Points on a hilly landscape, in no order, each with its height.
From any point a climber takes the steepest step (rise divided by distance) to one of its 6 nearest points. It stops when none of these is higher. Distance is the straight distance between rows; heights are no part of it.
J_387: [ -8   6  37 -11 -23 -18   9   5 -10   6 -10 -28 -14  -5  14 -37 -26  -5
  14  12   6  19   5  10 -16  -9  14  18   5  -7  -6 -23 -45   3  -1  -3
 -12]  height 568
J_215: [-22 -14  30  -8 -19  -6   8 -16   8  -1 -31  -7   4 -14  14 -45 -24  13
   7  13   5  17 -14  14 -10  -2  -2  -6 -16  15  10 -20 -37   4   6 -17
 -13]  height 538
J_183: [-16 -18   6  18   1   6 -11 -29  26   4  15   9  25 -10   2 -21 -32  21
   0  29  -2   6  -6  14  -3   5  14  -7 -29  21  -4  -4 -46  -3  14 -11
 -29]  height 623
J_306: [ 12 -26  36 -25  11  20  17  -2  -4 -37 -18 -15  13   9  15   7 -34  15
  -4   0  53   3 -15  -1   8   3 -57 -34 -26   1  18 -29   1  12  31 -15
   8]  height 458
J_748: [  8 -18  54 -12  -6 -51  55   6  20  -8 -11  -8   5  -7  26 -29  -9   2
 -10 -14  66  -1 -22  14   3  -7 -27  -9  -8  16  -9 -35 -16   8   3  -8
  -3]  height 634
J_818: [  9  22 -34  20  25   4 -26   2  -7  -2  -6  -4  10   0  -1  36 -10  51
 -15  21 -10  22  12   3   2 -14 -16   0 -27 -14   6  25   8 -26  32  -4
  -5]  height 437
J_547: [  6   5   4 -22 -28 -13  20   3   0  16  29  -6 -36 -29 -16 -10 -12 -59
  38  -9  27 -18   6  -6 -24 -21  12 -10  43  20 -25  15  -7 -13  -6   8
   5]  height 375
J_467: [  7  19  13  -4 -13   2   0  29  -9  24  19   8   4  28   7  11  33 -54
  13  -9   4 -12  27 -26   7  26  28   7   2   9  -3  31  37  -9 -10   8
  21]  height 619
J_479: [  5   0 -11 -13 -11 -11  12  25  -8   1  22   0  -7  -2  12  -7  30 -44
  10 -13  17 -23  32 -16   3   8   5 -34  13  13  -1  10  34 -14   3  34
  -1]  height 480
J_337: [  4  -5  -4   0 -35 -22  22  43 -11   2  21   0 -15  -9  15  -7  17 -56
  17 -17  20   1  12 -14   6   2  -2 -31  18   8  -9  16  27 -19   3  29
  -3]  height 394
J_642: [ -8  29   9   7 -11  15  -7  19  -2  19  -1  26  -8  23  -9  30  44 -32
 -16 -17 -30   7  14 -20  14  31  24  29   4  10   5  -3  25  -6 -19   5
   6]  height 393
J_581: [-11 -20  34 -21  -9 -12  29  -2  11 -13 -23 -10   5   0  15 -30 -17 -13
  10  14  30   8 -10  12  -2  -4 -12  -6 -16   5  -3 -27 -15   9   4 -21
  -8]  height 540
J_562: [ -1 -14  55 -12 -13 -23  33   8  -4   4 -20 -17  -2   5  20 -27 -11  -6
  16  16  28   4 -11  18  -3 -18 -19  -4 -10   8   3 -28 -21  20   5  -8
 -17]  height 509
J_167: [ -4  17 -26  34  46  23 -21   7   0 -16  -5 -24  17  16   2  15 -18  55
 -15   5  10   4 -10  -1  20 -11 -22   2 -29 -23  19  14  11 -10  31  -8
  -5]  height 477
J_608: [  4   9 -42   0  11   5 -26 -10  -7  -2 -10   6   0  -5  -3  28  15  45
 -12  14 -27  27  10   4  -4  11 -16 -17  -5  -9  -3  16  12  -1   9  -7
   8]  height 146
J_847: [-16  12  16   4  -2  -4  12   7   6   6  18  -3  -2  15   1   7  26 -26
   4  -9  -9 -21  10 -15  12   0 -12   1  15  -1  24   4  27   9 -15  24
   7]  height 454
J_428: [  0  40 -13  -4  -8  24 -14   8  25   5  19  11 -29 -21 -20 -19  11  -8
 -10 -18 -43 -16   4   8 -16 -14  84  19  33   5 -30  17 -28 -17 -24 -12
  -8]  height 324
J_716: [ 30  11 -64   2   7  31 -46   4  -6   0 -28  36   1   1 -10  38  42 -21
 -16   6 -26   2  13 -28  11  26  34  21  13  -6  -3   1  44  -5  -1 -39
 -18]  height 336
J_308: [  4 -14  36  25   7   3 -28 -35  20 -15   8 -11   8 -26  27 -42 -33  18
   6   9  -6  -3  -3  -9  -6  -2  32  12  -5  26 -18   6 -54   2  13   1
 -28]  height 795
J_109: [ -9  20  -5  -1 -11   5  -3  13  19  14  24   3 -24 -14 -17 -14   9  -8
  -1 -23 -42 -11   2  28  -6 -14  61  26  37 -10 -22  -6 -29 -15 -25   0
   9]  height 307
J_626: [  7   4  -5  -6 -23 -10  13  37 -12  25  19  16 -12   2 -10   2  29 -55
  17 -16   6  -9   9 -18   3  20  40 -20  16  18 -24  42  35 -15  -7   8
  16]  height 457
J_80: [-16 -13 -16   9  -6  -2 -16  -5  -5   0   3  12 -10 -10 -12   1   7   6
  13  25 -30  20  -5  12   9   0   5 -20 -17 -23  -7  -9  -7  10  -8   3
   4]  height 498
J_721: [-18   1   9  -1 -12 -14  40   5  -3  24  38   0   2   0  -3  -3   6 -35
  13 -20   9 -17  13  10   5  -7   4   0  21  -5   3   5  -3   8 -11  26
   6]  height 401
J_689: [ 38   6 -20 -14 -48 -35  12  44   3   3  16  -2 -48 -25  -3 -11  22 -59
  41 -10  18 -23  -3  -6 -20  -9  38  -6  24  15 -48   6  27 -14 -20  16
   5]  height 308
J_826: [  5   0 -42   6  -4  20 -41  -7  17   4 -24  28  -2  -3  -8  24  46   3
 -33 -14 -41   7  21  -5   8  32   7  17  25   5   5   2  12  -1  -9 -19
   3]  height 395
J_955: [  6  17  38 -25 -18 -19  32 -11 -20  21   5 -20 -14   4  14 -20 -27 -25
  23   2  14   0  -3  11 -29 -33  16  22  12 -12 -12  -6 -32   2  -7   0
   1]  height 479
J_326: [-14   8  24 -10  -8 -19  25  -1 -12  15  13 -10  -5   9  -6 -15   0 -22
  15   0  -8   1  -5  13   0 -17   1   8  11  -9   7  -9 -17  23 -12  14
   1]  height 490
J_760: [ 13   1 -13   4  14 -14 -16  -2 -47  -4 -25 -13  17  -5 -11  53 -10  24
 -17   1   4  10 -20   6   5  -9 -58 -30 -10  -4  19   1  29   0  12   5
  15]  height 328
J_819: [ -9  11  -5   4  -7   9  -7  15   6  10  -3  11  -6  12 -16  16  39 -12
 -19 -24 -34  -5  15 -19  10  26  -1   8  22  -1  25  -3  22   6 -24   9
   4]  height 415
J_100: [ 12  -5 -41  39   9  23 -28 -16  17   6   7  56 -16  -4 -15  -3  21   8
 -30  -9 -44  10  14  -7  15  15   9  -1  32   3  -5  26  -3 -20 -20 -11
  -5]  height 260
J_588: [  7   7 -39  25  26   9 -39 -24  11 -10   6  40  -1   0 -14  23   9  39
 -17  13 -37  17   8   0  -7  -5  -3  -5  -7 -20  -6  29  -2  -5 -13 -11
 -10]  height 235
J_658: [ -8 -19   2  11  18  15 -16 -26  42  -1  15  13  25   6 -13 -12 -26  44
   2  28   4   6  -5  -1   0  -3  19  20 -28  13  -5  14 -44   9   7   1
 -27]  height 475
J_340: [ 19  -8 -27  50  35  35 -18 -28   4 -38 -16 -18  23  15  21  21 -32  71
 -16  14   0  -5 -33   3  28 -25 -22  10 -17 -19  43  17  -8  20  35 -19
 -16]  height 390
J_345: [ -4  10  14 -13 -18  -2  26  11  -2  22  24 -18 -16 -10  -1  -8  -8 -16
  18   1 -19   5   0  22  -3 -14  22  16  21 -11   0  -2 -34  16  -7  12
   4]  height 491
J_330: [ -4 -10   9 -15   6 -17  37  13 -11  17  38   3  -7   1   4 -19 -10 -51
  24  -3  23  -4   4  18 -10 -22 -14 -11  23  -2  -2   0  -3  -4   7  27
   4]  height 507
J_203: [  8  13 -37   3  14  -9 -21  -1 -26   5 -18  -5  19 -11  -9  42   3  46
  -5   8 -24  30   0  -2 -14   5 -31 -12   6  -7  12  12  19  -3  19  -4
  17]  height 238
J_64: [-10 -15 -19  20  26  31 -14 -26  34 -12  18  -3  14  13   3   6 -21  39
  -7  23  -1  16 -13  -4  16  -9   4   2 -42  -9  -2  12 -20   3  -6  -1
 -20]  height 567
J_314: [ 37   4  -9 -14 -11  -9 -23  20 -36  19   3   2   6  11   5   1  47 -48
   5 -20  14  -9  40 -21  -3  17   2  -1   3   1   3  14  69 -22   6   3
  33]  height 504
J_166: [ 14   9 -54  11  25  28 -41 -31  10   3  -6  26   6   7 -13  42  22  45
 -25  -3 -26  16  27  -7  -4  -3  -7  -1  12  -6  -9  20   8 -22   0 -28
  -9]  height 41
J_567: [ -3 -18  -8  23  -6  -4 -21 -26  16   1   3  22  15 -12  -3 -15 -26   1
   5  22 -26  -4   5  -4   3  -3  36   7 -25  -7 -13  14 -49   0  -4  -3
 -37]  height 481
J_249: [-14  -5 -14  10  -1  -6 -14   7   4   9   8  10 -21 -12  -3 -30 -13  -3
   5  16 -35  -1   2  12   2  14  31   3   6 -23   0   1 -32   0  -9   0
 -11]  height 515
J_16: [  1   6 -25  27  -2  25 -19  13  20  16   0  34 -11  -6  -9  -3  34  -4
 -19 -15 -50  11   3  -4  27  22  36  14  27  13  -2  -4   3 -17 -26  -8
 -14]  height 453
J_130: [ 12 -10  17 -21  10  11   4   5  -9 -25 -20 -14   7   3  -3  19 -34   5
  -5   6  42  -5 -17  -4   2  -9 -48 -43 -30  -7  15 -22  28   8  19  -9
   7]  height 642
J_782: [ 12   1  -8 -10   4 -11 -34  13 -24  20 -19  -1   6  27 -15  15  43 -22
  12 -14   3 -21  30 -22  14  23  -8  14  -7   1  13   9  68  -5   2   0
  10]  height 737
J_420: [ -4  17 -17  32  -4  24 -15  15  20  26  18  28 -12  -1 -15 -15  29  -4
 -24 -28 -45 -10   6   5  26   5  65  14  32  10 -17  -5 -19 -17 -25 -11
  -8]  height 346
J_511: [ -5   5  -4  -2   7  -8   1  21  -6  -4  10   6   2  19  -4 -11  35 -36
  -8 -18   8 -16  36 -16   4   6 -15  -4  15   3  14  11  48 -12  -3  31
   9]  height 665
J_749: [ -9   5  -1   0  -6  -4 -13  19 -11   9  -2   7   1  26  -2   7  34 -30
  -2 -14  -3 -13  26 -25   1  28  -1   2   8   5  14  15  52  -6  -5  17
   8]  height 522
J_423: [ 15   1   0  -3   8 -18 -11  -4 -39 -16 -17  -8  10   3  -7  31 -22  10
  -7  13   5   3 -23  -3  -3 -12 -54 -31 -16  -9   9   2  37  13   6   3
  19]  height 520
J_853: [ -7 -23   4   7  36  21  16 -23  15 -24   0 -21  16   4  25  -9 -40  54
 -10   5  36  18  -7   8   7   2 -20  10 -27   4  -7 -10 -15  -4  23  -6
  26]  height 372
J_625: [-11 -10  -9  11  -7 -10 -13 -19  15   3  -8  -1  -8  -9   2 -28 -26   5
  23  23 -25   4   7  13  12   2  21   2  -6 -14 -11  -5 -43   5 -15  -8
 -13]  height 516
J_304: [ 15 -19  19 -17  21  12  17  21 -15 -32 -10 -27  30  -5  11  34 -48  29
 -26   6  59  -7 -14  11   8 -10 -63 -17 -21  -9  25 -25  11  12  45   1
   8]  height 381
J_503: [-13 -30   2   1  30  13  21 -37  27 -13  -5 -16  39   9  17 -24 -34  54
  -9  12  25  15  -8   5  -1  -6   2   0 -24  17 -10 -11 -21   1  10   2
  14]  height 438
J_620: [-10  21   3  -4 -40  13  12  28   7  19  30   3 -23  -5 -31  19  23 -42
  10 -16 -19 -28   6  -5 -22   8  60   7  23  19 -20  24  -4 -11  -4   5
  -8]  height 402
J_180: [  3  -2 -23   3  -6  11 -22   2   5  -1 -14  15  -9  -9  -7  29  34  11
 -14 -12 -28   7   4  -2   2  28  -2   7  26   6  23  -2  13   4  -7  -3
   1]  height 234
J_606: [  9 -30  29  18  -8  -6  -5 -40  18 -18  -7   9  20 -11  30 -33 -34  48
 -11  12   0  -5  -3   2 -37 -16  27  35 -17  40 -14  15 -66  32   3  16
   3]  height 668
J_981: [ -1  10  -3  -2 -37  -5  22  28  -5  11  24  -3 -32 -12 -15  -4   0 -52
  30 -14  26 -22   9  -5  -1  -6  24 -10  22  20 -16  29  21 -31   0  26
   4]  height 365
J_971: [-19 -23  23   2   0   3   4 -40  12  -9 -13  -7  24 -14  23 -35 -19  27
  -5   6  18  11 -11  14  -6  15   6  -9 -19  25 -22  -5 -46   2   9 -13
  -7]  height 578
J_569: [-16  -1 -26  10  40  36  -4 -18  19 -33   2 -14  14  14  22  -1 -33  46
 -14  16  13  20 -13  -5  10  -4 -26  -6 -29  -3   3 -12  -6   0  38  -1
   7]  height 455
J_5: [-17   2  17   9  -7 -13  -3   1  -4  13   2 -11 -18 -13   3 -39 -17  -2
  20   1 -30   5 -12   5   4   1  38  12  -1 -16  -8 -11 -42  -6 -13  -3
  -6]  height 615
J_233: [  0  -7  -3 -18 -14  -7  36  24  -4   7  25   1 -15 -12   0 -14 -11 -58
  27 -11  35 -11  13   8 -10 -14   3 -22  29  15 -21  11  11 -26   8  27
 -11]  height 428
J_165: [  1  17  27 -20 -17  -2   5   4 -12  23  22 -21 -29 -15  -6 -25 -14  -5
  21   2 -20   0  -3   8 -18 -25  39  30  25 -11 -21  -1 -43  10  -9   4
   3]  height 561
J_98: [ -2 -30  34  21   8  -8   4 -54  20  -6  -4   2  15  -4  27 -31 -34  31
  -8  10  -1  -1   5   3 -32  -1  17   6 -13  31 -22   4 -57  15  21   2
   8]  height 680
J_144: [  8  -5 -41   8  10  32 -39  -8  14   6 -15  44   1   7 -11  27  34  -5
 -30 -11 -28  12  21 -13   4  29  17   9  14  15   3   4  16 -17  -7 -30
 -12]  height 444
J_942: [ 13   1  -7   1   7 -17  -2  16 -56 -17 -16 -17  23   0  -4  36 -34  10
  -1   3  30  -3 -30   8   5 -20 -51 -32 -32  -4  12  -9  39   0  19   7
  20]  height 339
J_578: [-15 -22  17 -26  12  23  11 -15   9 -18 -13 -15  15  -7  18  -5 -24  29
 -15  21  39  24 -10   9  10   5 -31 -24 -18   8 -13 -15 -28  10  10  -9
   1]  height 519
J_160: [  3   1   1 -15  -3   2   5   5 -31 -17  -6  -8  -3   4  -3   7 -21  11
   4  13   5   8 -21  -4  -1   6 -50 -26 -21 -12  13 -18   9  33  -4  -1
   3]  height 575
J_406: [ -3  22 -31  29  27  19 -20 -11  15 -23   7   0   7  18  -4  28 -19  61
 -19  20 -12  13   0  -7  17 -13 -16  10 -35 -24   7  27  -2  -8  10  -4
 -18]  height 554
J_977: [ -5   7 -23  19  -4  30 -20   1   7  12 -12  33 -11   5  -6   8  46 -19
 -30 -15 -38   6  20 -13  17  34  16  17  19  11   1   1  25 -16 -15 -18
 -11]  height 625
J_402: [  0   5 -14 -12  11 -13 -13  11 -22  11 -12  -1  18  17 -16   2  33 -25
  12 -15  20 -18  27 -17   2  16 -25   7 -10   7  27  13  63 -10   3  15
   6]  height 459
J_901: [ -8  26   0   0 -17  14   6  28  16  30  22  14  -9  -3 -19  11  32 -16
 -15 -27 -27  -8   3  -1   0  19  65  22  24   5 -16   5 -12 -11 -21 -12
  -1]  height 321
J_720: [-15  24   2   8 -16   6   2  19   9  26   8  26   6  27 -13  18  42 -31
 -12 -20 -28   2   9  -9  15  22  50  24  13   4  -7   0  13  -4 -21  -1
   7]  height 376
J_848: [ 28  10 -59   2  27  42 -37 -10   2  -5 -19  35  22  -2 -25  44  32  11
 -21  -5 -16   7  25 -17   4  10   8  21  17   8   1  29  20 -21   5 -38
  -4]  height 283
J_241: [  1   3 -14 -14  13 -39 -12  16 -20  -5  -4 -17  12  -3 -10  -2  33 -14
  -9 -26  29  -4  16  -4  -5  -5 -48 -10 -10  13  17   5  57 -19   3  25
   6]  height 300
J_473: [ 14  26 -52  13  32   7 -30 -16 -15  -8 -13  21   7  18 -11  41  13  41
 -15  10 -24  25  10  -2  -3 -17  -8  13  -8 -15   5  36  10 -17   6  -9
   4]  height 237
J_978: [-18  -4   0  -1 -14 -11  10   5  -2   2  -5 -15 -17  -3  -1  -3   5   2
  21  14 -26  10 -10  16   5   0  -8 -16   0 -22  14 -15 -12  26 -19  14
  -4]  height 463
J_635: [ 10   6  35 -13 -13 -23  27  -8 -22  24  23  -6 -19 -21   5 -17 -34 -38
  30  -7  20  -3   1  -1 -23 -26  -8   0  20   1 -19  -2 -20  -7   9   9
   8]  height 366
J_188: [ 29 -31  -7  30  21  35   7 -34  19 -38   5  -3  22  15  15  12 -32  67
 -15  14   5  25 -33  -9  30 -12  13  26 -26   3  18   4 -31  25   6  -1
  -7]  height 445
J_290: [-17   9  13  -2 -27   6  24  22  13  18  21  -1 -14  -3 -16  11  13 -32
   1 -15  -7 -16  10  -9  -3   7  21  13  19   3   5  12   5   3  -2  13
   8]  height 343
J_141: [ -5  -1  53 -15 -24 -36  27   9  -9   5  -2 -17 -13  13  22 -41 -17 -12
  18   9  18  -4  -4   9 -18 -26   2  11   5  -8 -16 -15 -39   9   5  -2
  -6]  height 486
J_466: [  2  -7 -42  16   8  27 -28 -19  18  -2  -6  35  -9 -10  -3  22  25  19
 -27   8 -44  12  21  -1   6  21   3  -5  12 -12  -5  11  -1 -11 -15 -13
  -1]  height 211
J_164: [  8  -8  25 -11  -2 -27  32   3 -11   6 -12  -5   4  16  19 -23 -20 -30
  16   9  24  -7  -3   8  -3 -14 -29 -11 -12 -14  14 -17 -16  21  -4   0
 -14]  height 593
J_859: [ -1   3  20 -22 -11  -5  31  -6  -7  33  35 -13 -16   2   8 -14 -23 -40
  36  -7  14  -5   6   5 -22 -30  -8   2  28  -3 -14  15 -25  -3  10  19
   6]  height 422
J_294: [ -1  -8   6 -20  12 -22  24  -1  -6 -18  -8  -8   6  15  17 -24 -16 -20
  25  11  26  -1  -8   5   0 -16 -38 -28 -17 -25  17 -19  22  17 -12  12
  11]  height 670
J_179: [  7   2  -2   1   6 -18  18  -2  -3   1  10  -2   5   2   3 -12   6 -12
  11  -7   6 -17  -9   5  -4 -12 -43 -27  -5 -12  25  -9  21  20 -18  25
  10]  height 633
J_556: [  5  14 -18  16  -6  25 -20  21   7  16  -8  40  -3  16  -1   5  41 -23
 -25 -25 -39  15   8 -18  20  28  43  14  13   6  -5  -9  14  -9 -34 -21
 -17]  height 488
J_889: [-14   3  28  15  -9   1 -28 -17   4  -8  -7  -8 -11 -27   4 -55 -28   8
  21   5 -21   1   5   2  -1  -2  42  12  -2   0  -7   0 -66 -24  -3   5
 -28]  height 701
J_865: [-13  13   0   0   8 -12  -5  -2  -9   1  -7   2  -8   6  -6  12  24  -7
  -6 -15 -16 -18   0  -3   7   4 -32  -8  13   2  34   3  27  15 -15  11
  20]  height 400
J_176: [ 11  -2  74   1  -9 -38  36   9   8  12  -1 -11 -11   8  40 -35 -25 -21
   6  -3  44  -6  -9   8 -37 -30  -4   8  -5   2 -30  -9 -31  -5  32   0
  -7]  height 244
J_734: [ -5  -1 -29  16   1  16   4   7  17   6  -5  23 -11 -11  -8  11  20  -3
 -17 -10 -48  17  10   1  15  18  25   9  13   1  11  -6  -3  -6 -30 -14
  -3]  height 410
J_922: [ 13  -4 -14  30  30  26  -6 -20  24 -18  17  -4  17  16  -3  20 -25  60
  -6  16   0   8 -25 -12  25  -7   0  14 -32  -9  16  27 -17   4   5  -2
 -26]  height 517
J_469: [  3  -4 -22   1   4 -22 -18 -13 -34   5 -14  -8  16  -6 -24  47   9  19
 -13  -7  -8  17 -16   7   1  14 -49   6  11   9  34  17  38 -10   4  -3
  16]  height 133
J_92: [ -4   4  -6  12 -11   3  14  18  15  25  19   1 -16 -22 -11   0  31 -11
   0 -11 -34  -9  -4  18   7   9  44  20  37   1  -5 -11 -21   2 -25   2
   0]  height 245
J_698: [ -5 -16  38 -26  -1 -20  25  10   6 -28 -22  -9   5  21  20 -22 -27  -5
  14   9  47   8 -23   7   3  -8 -36 -30 -26  -9  10 -34  -4  23  -7  -9
  -1]  height 594
J_619: [ -5  23  33  -5 -22  -7  -7  -5  -4   2  -6 -14 -19 -16  10 -47 -10   1
  17  -2 -16  19   1  10 -14 -13  49  20   6  -3 -15 -11 -47  -3  -1   5
  -1]  height 630
J_48: [ -7 -12   4  -3  23  28   1  17 -22 -18  -9 -43  27  -6   7  18 -32  55
 -28   5  43   4 -11   9  11   0 -47   3 -25 -11  20 -34   3   6  58 -11
  25]  height 648
J_974: [ -3  22 -24  13  24   6 -22  12 -16  -8 -11 -16  24  -9  -2  34 -17  46
 -14  13   0  30   0   4   2  -3 -39  -8 -27 -31  -3  -3  10  -6  32 -11
   6]  height 741
J_452: [  4   4 -16  -1  17 -31  -8 -11 -30  -3 -17 -19  12  -4 -13   7   3   2
  -2 -21  22 -15 -11  11   5 -13 -49 -14  -6  11  28   3  59   0   1  16
  17]  height 496
J_271: [ 13  -1   1  27  -8  -2 -18 -20   4   1   9  14 -17  -9 -15 -30 -29  -1
  16   8 -43  -3   3  15  -2 -10  59  16  14 -17 -10  16 -39   0 -24   1
  -5]  height 585
J_707: [ 22  10 -54  -7   6  14 -33   5 -11   0 -38  20   3  11 -27  43  33 -18
  -9   5 -19  -1   2 -23   6  30  23  25   4   3   6  -3  48  -9  -3 -37
 -11]  height 292
J_404: [ -4   4 -15 -10  13 -23 -21  -7 -15   4 -12 -15  24   5 -25  12  33  -3
  -4 -22   3 -13   1 -12  15  13 -29   6  -2  14  30  12  65  -3 -15   5
  13]  height 206
J_35: [ -7   4   7 -24 -52  -2  14  11   5  18  17  10 -29  -6 -29   4  13 -53
  20  -1   1 -35  -2 -25 -18  -2  44  -6  32  11 -32  22   4 -15 -17   6
   0]  height 311
J_851: [  1   5  -3   0   1  -4  -7 -11 -16  -5 -15  -1   0  -5  -7  27   7  14
   0  -2 -21  10 -18   4   1   8 -46 -11   2  -7  24   0  27  21 -17   7
   9]  height 299
J_460: [  3 -13 -27  35   3  16 -19 -18  12   6  20  41  -3   0  -9   2  10   3
 -10  15 -55   3  -1  11   8   2  23  -8  15 -12 -10  15 -18  -2 -29  -1
 -13]  height 277
J_328: [  8  13 -14  -5   3   3 -27  10 -22  15 -13  16   5  35   0  16  45 -40
   2  -9  -5 -23  18 -21   3  25  24  20  -8   0  12   9  59  -7  -6  -1
  16]  height 545
J_293: [ -6  33   5 -22 -29  18  -5  21  25  10  29  18 -29 -14 -26  12  20 -31
   8  -7 -32 -28   2  -8 -33   4  81  14  26   5 -40  15 -13   1 -17 -10
 -14]  height 748
J_719: [  8 -22  74   1 -16 -30  49  -1  27 -14  -7 -24 -18 -21  34 -25  -2  17
 -12  -9  46 -27 -25  18 -15 -25  -8   7  -4   7 -29 -36 -30   6  31   2
  -8]  height 123
J_536: [ -1   4 -14 -15   4 -16   2  19 -14   1  15 -19   4   0   7  -8  32 -27
   6 -25  12 -18  19 -11  -1  -6 -34 -16   0   7  17   8  43  -3  -2  41
   2]  height 467
J_153: [ -6 -14  52 -15 -14 -23  40  -4   8 -12 -25 -22  -3 -22  39 -46  -8  22
 -10 -11  39  -7 -15  19  -1   6 -11  -8  -1  14 -13 -35 -43   9  10 -17
  -4]  height 478
J_687: [ 10  14 -25 -10   7   4 -38  -6 -11   1 -30   5   6   3 -30  42  25  -1
 -11  -2  -3   1  -2 -13  13  31  -9  23   6  20  24   3  41  -6   2 -25
   1]  height 159
J_260: [ -1 -25  63   3 -21 -16  46 -17   6 -21 -13 -30 -17 -42  39 -45 -14  35
 -20  -6  24 -29 -18   7 -20 -15   5  -5   0  12 -27 -32 -41  17   9  -5
   2]  height 282
J_242: [-11   7  16 -21 -24   1  26  18   1  16  36   0 -17 -12 -13  12 -16 -35
  28  -5   3 -25   1  -2 -14 -15  24  11  31   3 -12  23 -13  -7   6  23
   0]  height 349
J_725: [ 25  -3 -21 -20   2 -28 -19  19 -39   6  -8  -8  14  15  -1   6  45 -37
   7 -19  17 -10  34 -12   2   6 -13   5 -12   8   5   1  62 -10   4  18
   8]  height 464
J_538: [ -9  -3 -14  -9   3   1 -16  -1   2 -12 -17   6   2  10 -10  28  44  -5
 -13 -11 -21  -6   1 -18   4  25 -15   6  11  20  25   6  38  10 -10   7
   5]  height 255
J_644: [ 13   8  39  -2  -6 -31  41  -4 -10  21  24  -7 -12   2  23 -33 -32 -43
  32   4  33  -6  -9   8 -36 -29  -6  -4  16  -4 -14  -3 -27  -5   2  14
   9]  height 367
J_647: [ -1   7 -24  -6   9 -12 -27 -14 -10  -1 -28   6   8  -5 -28  40  26   6
 -15  -2 -12  10   0  -9  12  15 -25  13  17   6  23  11  37  -4   2 -16
  11]  height 46
J_139: [ -2 -13 -29  27  14   9 -27  -7  16  -4  13  34  -2   8 -12  16  -5  31
   4  36 -28  20   5  -4   6  -1   5 -11 -20 -22 -15  15 -20  -5  -4  -6
 -11]  height 487
J_216: [-12  -4  17  -1 -10  -1  -3   2   2   7  -7  -9  -6  -4   4 -35  -9  -3
  26  19 -19  17   1  13   1   7  27  -4 -11  -7   1 -23 -31   9  -4  -6
 -19]  height 548
J_878: [  5 -32  47 -35   5  -5  42  -9  20 -25 -16  -6  15   3  19  -9 -29   4
  -8  -6  53  -1 -18   7  11   9 -44 -26 -13   8   1 -32 -11   9   5 -13
   6]  height 508
J_582: [-22 -13  -8  -3   5   0 -12 -17  12  -4   3   0  14  -5   3 -15 -26   9
   4  35   9  20  -3   8   4   9  -1  -7 -26  -6 -12  -7 -35   5   2 -20
 -31]  height 536
J_995: [  6  23  -4  -6 -14  20 -16  -8  13 -10  23  11 -34 -22 -19 -36 -10   6
  10  -8 -40 -12  -5   1 -17 -13  77  30  37  -7 -19  23 -44  -6 -36  -4
   9]  height 430
J_219: [ -5 -29  20 -25  28  30  27 -10   6 -22   2 -25  18  -1  19  16 -28  38
 -23   7  47  23 -16  17   5   1 -55  -9 -20  -5   0 -31 -11   3  28 -11
  15]  height 360
J_543: [-11  -3   9 -13   0 -23  22  -4 -15  -2  -3 -11   2  14  16 -14 -13 -21
  31   8   9  -7 -14   7  -2 -23 -26  -9  -8 -24  21 -13  -1  36 -11  16
  11]  height 601
J_534: [-16   2 -26  12  16  24 -21  -2  10 -17  -1  -2   1   3  -3   9 -12  28
  -1  28 -11  15   8   0   3   5 -16 -28 -28 -17  -8   0 -11   3  -4   6
  -9]  height 744
J_295: [ -1  13  -6 -14   1 -19  10 -10 -20  -6   0 -10  -1   6   4   7  -9  -9
  11   4  25 -18 -15   7  -9 -20 -63 -32  -8 -21  19  -9  41  18 -10  12
  19]  height 802
J_811: [ -6 -11 -20  10  -6   3 -12  -2   9   3  -6  15  -8 -15  -6  16  12  16
   3   7 -44  20   1  15   4   9  -2  -7  10 -11   6  -5   5   2 -23  -2
  -3]  height 323
J_43: [  8  -5 -16  41  48  24   5 -21   8 -35  -5 -33  17  19  13  -3 -31  67
 -19   7  17   1 -18   2  17 -15 -17  19 -31 -10  20   3  -6   7  26 -14
   2]  height 443
J_921: [-11 -31  34 -23 -11  -2  23 -19  22 -20 -13  -6  15 -20  13 -23 -20  33
  -9   3  34  11 -12  21   0   7 -13 -10 -12  23 -12 -25 -29   8  10 -16
  -4]  height 649
J_920: [  4  -7   0 -13  11  -8  37   9  -9  -9  15   1   2   7  18 -24  -4 -39
  24   6  25 -14   9  10  -3 -32 -34 -14   1 -12   9 -17  20  24  -8  25
  17]  height 606
J_565: [-17 -20   5 -11  23  24   4 -21  27 -19  -4 -13  22  -3   5 -19 -28  37
  -6  22  32  22 -12  -1   1  12  -6  -7 -27   7 -15 -12 -27   1  15  -8
   2]  height 505
J_475: [ -5  -4   1 -10   6  16 -18   8 -15 -25 -19 -17  11  -8   5  31 -25  37
 -13  14  19  10 -16   3   1  -2 -38 -25 -23 -18  -3 -18  -3   6  28 -14
   2]  height 436
J_970: [-10  16  14 -10 -28  -2  32  25   8  24  33   2 -17   1 -23  11   0 -27
  12  -8  -1 -18  -6   1 -15  -8  37  18  31  17 -14  16 -15 -11  -6  19
  -4]  height 306
J_161: [ 15  10 -24 -14  15 -13 -31   9 -27  15 -10  -4  22  37 -17   6  29 -26
   2  -8   0 -17  23 -18   3  17   4  20  -6  -8   8  -3  72   0  -5  -7
  18]  height 527
J_400: [  2   1   7  -8   2   7   0  20 -32 -20 -15 -23  14   3  -8  37 -27  15
  -4  15  28  -3 -24  -1   2  -5 -48 -35 -37 -11  11 -22  15   3  32 -12
   8]  height 442
J_430: [  6  -9  65   5 -16 -31  43  10  15   2 -12 -12  -7   4  33 -25  -6  -4
   4  -9  46 -13 -13  10 -13 -23 -14  -1 -12   4 -13 -28 -24   3  22   4
 -11]  height 364
J_884: [-14  22   8   7 -21   2  10  23  13  32  14   4  -9  20  -9  14  32 -27
  -6 -18 -15 -11   9 -20   4  22  37  17   7   6  -6   3  14  -4 -14  13
  -8]  height 452

Call two points neighbours if one is among the 6 nearest of the other. Go from one point of each pair to the other, from neighbour to neighbour, staying as high as possible. Name the lowest point that can't be avoided.
J_130 and J_748: J_581
J_293 and J_748: J_995
J_534 and J_308: J_582
J_748 and J_48: J_306
J_295 and J_130: J_160
J_467 and J_782: J_328
J_921 and J_308: J_971

For each start below, name the point where the climber stops.
J_547: J_295
J_141: J_308
J_955: J_308
J_92: J_308
J_970: J_308
